A landscape with many peaks, sampled at points; each row gives a point and its height.
A climber steps from a point to the highest of its 2 nearest points, and stops where none of them is higher. Distance is the straight distance between rows; heights are no part of it.
<353> height 4.70: [153 112  85 123 103 106 158 112 156 153  72 130  60 106 164  85 122 104
 161 129]
<1135> height 1.79: [129 106  91 182 182 137 113 133 200 119 148 121 146 117 113 149 115 144
 126  88]
<996> height 5.09: [168 155 110 111 160 183 154 116 146 135 140 114 154  97  50  99 134 115
 122 146]
<419> height 5.66: [146 145 150 128  56 105 141  92  66 114 132  91 119 173 132 123 121  75
 132 114]
<283> height 3.55: [101 136 133 114  76 116 149 108 121 119 110 156  89 148 186 116 164 157
 187 154]
<107> height 3.41: [188 111 133 156 149 100 170 137 162 118 140  95 197 119  45 129 157 120
 124  92]
<527> height 7.40: [ 98 131 104 123 130  79 133 130  88 117 139 102 118 127  77 110 109  46
 114 117]
<37> height 7.27: [128  99 209 103 119 125 109 127  95 144 130 123 138 121 175 101  90 154
  73 181]
<780> height 3.01: [117  78 131 145 178 114 137 133 114 141 129 114 158 107  69 160  94 106
  86 124]
<565> height 1.59: [133 117 182 115 221 106 105 126 119 103 146 108 187 129 103 130 178 138
 138 135]
<306> height 6.30: [116 170  73 138 135 175 112 135 109 113 141 105  96 120 150 102  86 105
 113 151]
<601> height 5.10: [ 66 134 116 142 103 124 145  99  90 112 114 131  46 208  77 131 115  92
 225 121]
<272> height 4.24: [ 81 142 136 129  84 103 122 108 142 128 170 138 165 165 108 175 124 123
 128 125]
<692> height 5.91: [157 146 164  85 202 194  96 152 120 164  98 162 114  65 129 113 154 163
 128 141]
<12> height 4.79: [ 58 112 126 167 103 109 105 136 159 118 167 142 126 153 138 163  84 139
 135 120]
<1131> height 4.91: [120 134 156 147 136 124 114 151 142 117 124 125 133 131 207 122 186 168
 152  99]
<690> height 3.79: [109 153 146 122  80 108 123 112 160 126 186 125 203 188  89 117 145 115
 154 110]
<769> height 7.32: [126 134 141 128 115  88 115  93 132 160 132 110 145 141  50 189  92 102
 116  99]
<481> height 4.88: [145 128 106 126 120 156 152 142 176 143 152 142 156  91  64 102 108 118
 105 133]
<48> height 3.18: [166  92 127 147 164 133 154 150 102 134 134  83 165  90  75 126  98  91
  59  99]
<709> height 5.64: [ 46 120 127 109  82 106 140 113  90  98 145 161  79 167 108 140 127  89
 215 128]
<396> height 6.52: [139  97 160 127 117 109 122 105  36 153  72  89  83 109 155 128  85 126
  75 148]
<634> height 4.55: [104 136 122 110  85  99 137  93 156 153  97 121  75 181 132  65 127 123
 216 138]
<1153> height 3.89: [100 136 101 133  97 130 111 117 142 139 125 154 108 153 155 132 126 144
 181 147]
<605> height 4.29: [133  90 119 137  74 136 156 159 135 123 156 154 168 105 127  99  97  93
  74 153]
<652> height 4.15: [145 140 105 145  82 131 132 120 174 132 142 140 119 154 175 103 116 148
 139 121]
<479> height 5.72: [121 144  86 124 195 209 110 145 130 120 143 159 126  87 112 159 106 148
 123 154]
<1114> height 7.09: [165 106 170 113 105  99 149 126 135 147 120 145 169 126  81 179 124 157
 107 142]
<574> height 3.94: [167 121 135 111 107 138 147 131 101 148  76 132  93 104 189 115 138 139
  99 140]
<673> height 3.30: [168  96 107 178 135 111 162 169 148 129 146 111 186 114  86 114 125 103
  92  78]
<399> height 1.71: [122 123  51 145 171 136 134 122 200 141 143 152 135 120  71 165 130 136
 130 107]
<520> height 5.34: [182 167 121 112 152 162 124 138 141 119 137 104 160 102 115  73 132  93
 126 125]
<225> height 6.70: [142 159  64 132  99 176 135 138 114 120 153 112 128 128 109 137 119  89
 102 117]
<638> height 2.46: [122 116 102 162 143 134 127 166  71  80 158  97 131 118 153 135 134  81
  97 104]
<1181> height 5.23: [ 86  86 110 149 126 106 127 150 138 113 139 182 122 115 142 175  93 146
  98 138]
<1155> height 4.49: [161 138 146 104  88 110 119 111  89 144  86 115 115 134 133 158 139 127
 113 144]
<774> height 2.71: [128 123 132 119 129 155 126 155  67 106 141 129 147 107 177 111 130  94
  81 139]
<110> height 4.39: [158 127  86  83 110 132 151 107 142 173  69 157  74  94 134  92 138 123
 158 171]
<703> height 5.99: [139 172  60 155 152 180 121 162 129 106 124 115  93 102 173  85 112 113
 138  98]
<1046> height 6.55: [163 112 148 137 130 102 130 108 141 136 111 105 154 145  67 208 120 146
 107  94]
<981> height 4.98: [147 121 135 104 157 122 126 120 172 136 145 154 175 130 123 135 204 151
 175 141]
<384> height 6.80: [126 149 105 121 120 125 127 117  82 119 126 100 147 139  97 158 123  67
  99 124]
<538> height 6.22: [124 164 154 129 115 146 104 137 122 103 159 130 154 144 188  65 138 139
 145 152]
<799> height 3.12: [112 142 131 116  91 162 138 127  44 103 138 124 115 127 160 158 113 131
  95 156]
<415> height 5.08: [ 64 138 178 118 161 105  83 131  74  90 137 109 128 137 140 143 137 121
 138 147]
<679> height 3.16: [115 146 146  77  85 122 118 110 104 140  82 165  98 136 170 148 148 178
 155 173]
<956> height 4.13: [148 165  62  89 135 174 124  96 153 160  94 141  73 108 120 116 113 136
 128 147]
<577> height 5.71: [105  98 156 142 136 137 140 175 109 121 140 159 162 109 150 179 130 148
  97 124]
<1163> height 5.60: [ 75 139 127 110 155  92 104 133  96 111 148 125 115 147 117  83 133 106
 157 164]
<23> height 5.33: [178 206 136  67 111 174 119 110 139 140 115 127 144 144 153 122 157 150
 141 162]
<1121> height 7.42: [116  74 191 116 151 120 138 124  57 130  49  88  69 110 165  97 125 146
 102 128]
<511> height 0.32: [132 164 110 125  68  95 119  85 173 138 124 101 120 200 134 166 143 142
 164  96]
<954> height 1.98: [129 117 122 139 190 121 119 159 123 110 121 132 139  97 145 108 148 123
 139 111]
<370> height 5.13: [169 151 155 110 182 168 124 141 183 144 141 151 165 105 121 130 191 193
 181 132]
<1215> height 8.04: [123 135 123 115 100  63 137 108 108 156 136  88 129 133  54 133  78  56
 106  89]
<417> height 1.47: [127 113  58 136 107  72 157 112 169 142 119 141 101 132 109 145 160  93
 178 117]
<401> height 4.65: [137 162  73 107  88 164 149 122 209 150 157 142 132 135  74 112 109 126
 114 131]
<287> height 4.69: [124 114 130 161 150 122 122 149 192 139 113 146  98 118 219 123 144 192
 149  87]
<955> height 5.32: [127 132 117 124 223 167 128 169 136 154 113 164 109  78 169 147 194 161
 151  89]
<258> height 6.33: [106 109 138 141  70 104 140 130  89 103 144 138 119 147 169 172 139 123
 133 107]
<827> height 1.61: [120 101  73 129 147  81 154 125 177 149 142 140 147 122  66 144 139  92
 143 111]
<249> height 0.89: [138  99 158 138 125  64 122 120 158 162  73 101  97 153 161 115 110 160
 135 123]
<933> height 3.11: [137 142  82 164 161 192 139 136 136 113 162 100 159 118  52 164 108 128
  92 101]
<84> height 5.68: [177 176 140  92 177 172 106 122 120 139 103 136 134 105 129 119 166 146
 133 150]
<925> height 5.52: [111 125  96 127 196 192 135 161 136 126 140 177 119  68 151 150 149 136
 114 119]
<699> height 5.73: [139 160  65 134 174 145 123 147 166 121 133 120 110 121 168  96 157 103
 175  84]
<465> height 0.71: [127 127 136 161 149 113 112 111 140 134 103 102 117 152 165 184 113 176
 131  92]
<427> height 4.84: [129 143 108 131 105  83 113 104 155 132 111 105 113 171 114  54 129  87
 174 126]
<739> height 0.51: [145 167 148 143 112  98 116  98 138 124 115  88 131 191 152 187 139 155
 122  91]
<1129> height 1.01: [132 150 116 114 136 145 100 101 170 142 132 152 138 119 107 143 116 161
 118 167]
<1167> height 5.94: [152  92 164 135 110  99 139 131  68 136 106  89 112 116 116 126  71  87
  72 134]
<257> height 5.96: [104 145  91 158 156 199 107 143 121 117 166 136 117 102 129 136  74 146
  83 147]
<100> height 3.21: [134 106 106 188 162 156 153 151 160  95 174 116 178 107  58 127 118 108
  78 102]
<892> height 5.90: [ 91 168 112 110 130 130  83 144 128 101 165 125 144 153 143  70 137 112
 170 145]
<230> height 2.23: [110 141 107 133 191 140 139 152  61  75 114 126 128 108 140 165 150  87
 111 113]
<69> height 0.16: [ 86 159 116 131  97  74 102  83 139 110 144 104 112 201 117 129 128 123
 193 113]
<1015> height 5.21: [131 124 154 124 225 171 102 159 154 142 137 167 144  87 124 133 191 179
 176 112]
<597> height 1.05: [141  82 135 161 104  73 157 120 162 144  80 131  88 151 175 154 142 159
 152 105]
<1098> height 3.15: [115 148 129  67  99 163 126 100  83 154  59 143  80 116 154 179 130 159
 114 174]
<407> height 3.56: [131 118 115 115  95 164 158 112  69 155  52 132  55 114 184 140 126 156
 115 148]
<596> height 1.46: [131 124 158 142 199 155 104 163 118  90 168 122 192 118 107 142 145 153
 110 125]
<541> height 5.46: [158 156  76 128 122 126 127 128 158 121 130 109 132 153 147 140 174 122
 165  83]
<288> height 6.45: [ 89 115 207 116 148 121 101 134  69 107  81 100 107 134 192  91 158 150
  99 133]
<760> height 4.76: [ 89 127 117 124 100 135 126 103 111 106 103 126  47 180 127  90 115 113
 212 158]
<958> height 5.05: [138  86  84 143  83 117 147 122 147 144  93 115  67 107 134  87  75 110
 118 126]
<1069> height 4.16: [172 115 178 144 151 161 145 171 169 132 166 144 169  91 127  88 122 152
 120 132]
<509> height 5.67: [114 149 159 110 168 127  94 121  66 110 101  87 110 135 160 136 142 123
 105 140]
<1217> height 1.33: [117 112 159 145 162 182 128 139 136 108 178 143 172  98  81 163 109 157
 111 154]
<900> height 4.35: [118  94 134 137 161 152 144 167 184 114 190 184 168  89 101  80 135 143
 131 155]
<83> height 7.62: [ 81  71 169 157  62  78 174 136  64  99 100 157  81 139 159 171 137 122
 135 109]
<631> height 5.43: [130  86 124 158  83 100 129 115 109 141 120 105  90 144 137 113  52 109
 104 126]
<436> height 6.20: [148 105 184 101 196 142 118 140 118 157  90 138 121  80 129 113 133 148
 108 138]
<2> height 1.87: [113  91 133 166 205 124 111 165 184 117 146 147 146 112 148 123 130 149
 146  99]
<270> height 3.93: [129 161  39 115 135 137 121 113 156 139 114 111  95 130  87 106 114  99
 140 141]
<146> height 3.97: [140  93 160 102  69 144 153 133 113 134 149 157 167 109 135 129 110 140
  67 170]
<715> height 6.65: [107  93 210 102 168 104 107 128  97 158 101 140 137  99 146  91 126 158
  99 174]
<88> height 4.38: [177 144  94 123  56 136 151 106 199 154 130 141 129 131 134 119 123 137
 112 113]
<1014> height 5.04: [168 165 127 112  49 126 125  83 115 145 114  92 117 157 126 143 108 124
 129 128]
<11> height 1.27: [135 111 103 131  86  88 164 100 146 137  85 156 101 144 130 175 164 128
 149 121]
<847> height 4.57: [105 104 136 152 117 141 145 187 147 103 198 161 166 100 102 104 100 116
  95 133]
<153> height 1.18: [139 122 167 120 133 169 122 109 151 139 151 145 155 107  84 168  74 174
  90 163]
<828> height 0.88: [145 143 117 123 146 140  96 101 157 161  89 124 103 145 116 179 103 168
 115 133]
<166> height 5.24: [ 69 124 175 102 127 108  96 106 117 126 120 148 103 148 152  72 132 137
 172 174]
<1198> height 6.66: [148 135 198 108 117 149 110 134 121 137 159 133 152 119 187  67 111 139
 106 171]
<447> height 1.78: [140 104 166 116 193  73 112 125 116 122 125 100 143 127 134 108 140 127
 122 138]
<978> height 5.20: [146 163 106 151 106 103 129 145 135 102 137 137 156 150 170 145 205 150
 149  85]
<718> height 3.54: [161 134 139 144 112  94 144 123 181 129 169 108 198 153  65 101 161 108
 121 100]
<333> height 3.59: [150 139 153 119  56 173 127 123  94 121 155 127 146 132 155 139  88 143
  73 144]
<303> height 6.36: [127  88 185 123 108  82 132 142 113 139 130 164 179 111 132 151 152 139
 112 134]
<112> height 6.49: [ 49 101 164 132  85  62 146 127  54 102 135 155  89 175 128 160 142  96
 165 112]
<78> height 5.07: [156 156 110 144 121 107 127 130 151 116 140  88 158 142 119  47 135  95
 148 104]
<1174> height 6.21: [118 165 136 124  71 121 108 115  84 113 170 107 144 162 108 127 107  71
 102 122]

Where does a climber stop that starts at each point below?
<48>: <1114>
<511>: <954>
<100>: <1114>
<230>: <847>
<1098>: <1215>
<283>: <520>
<249>: <954>
<956>: <1121>

Call two points neighbours if one is among the 2 nearest of the other. Go from one point of each pair to the other, from neighbour to neighbour, staying as high as possible. Name the lowest point that can't be avoided.
<1114> / <1215>: <1046>
<83> / <520>: <634>
<1121> / <37>: <415>
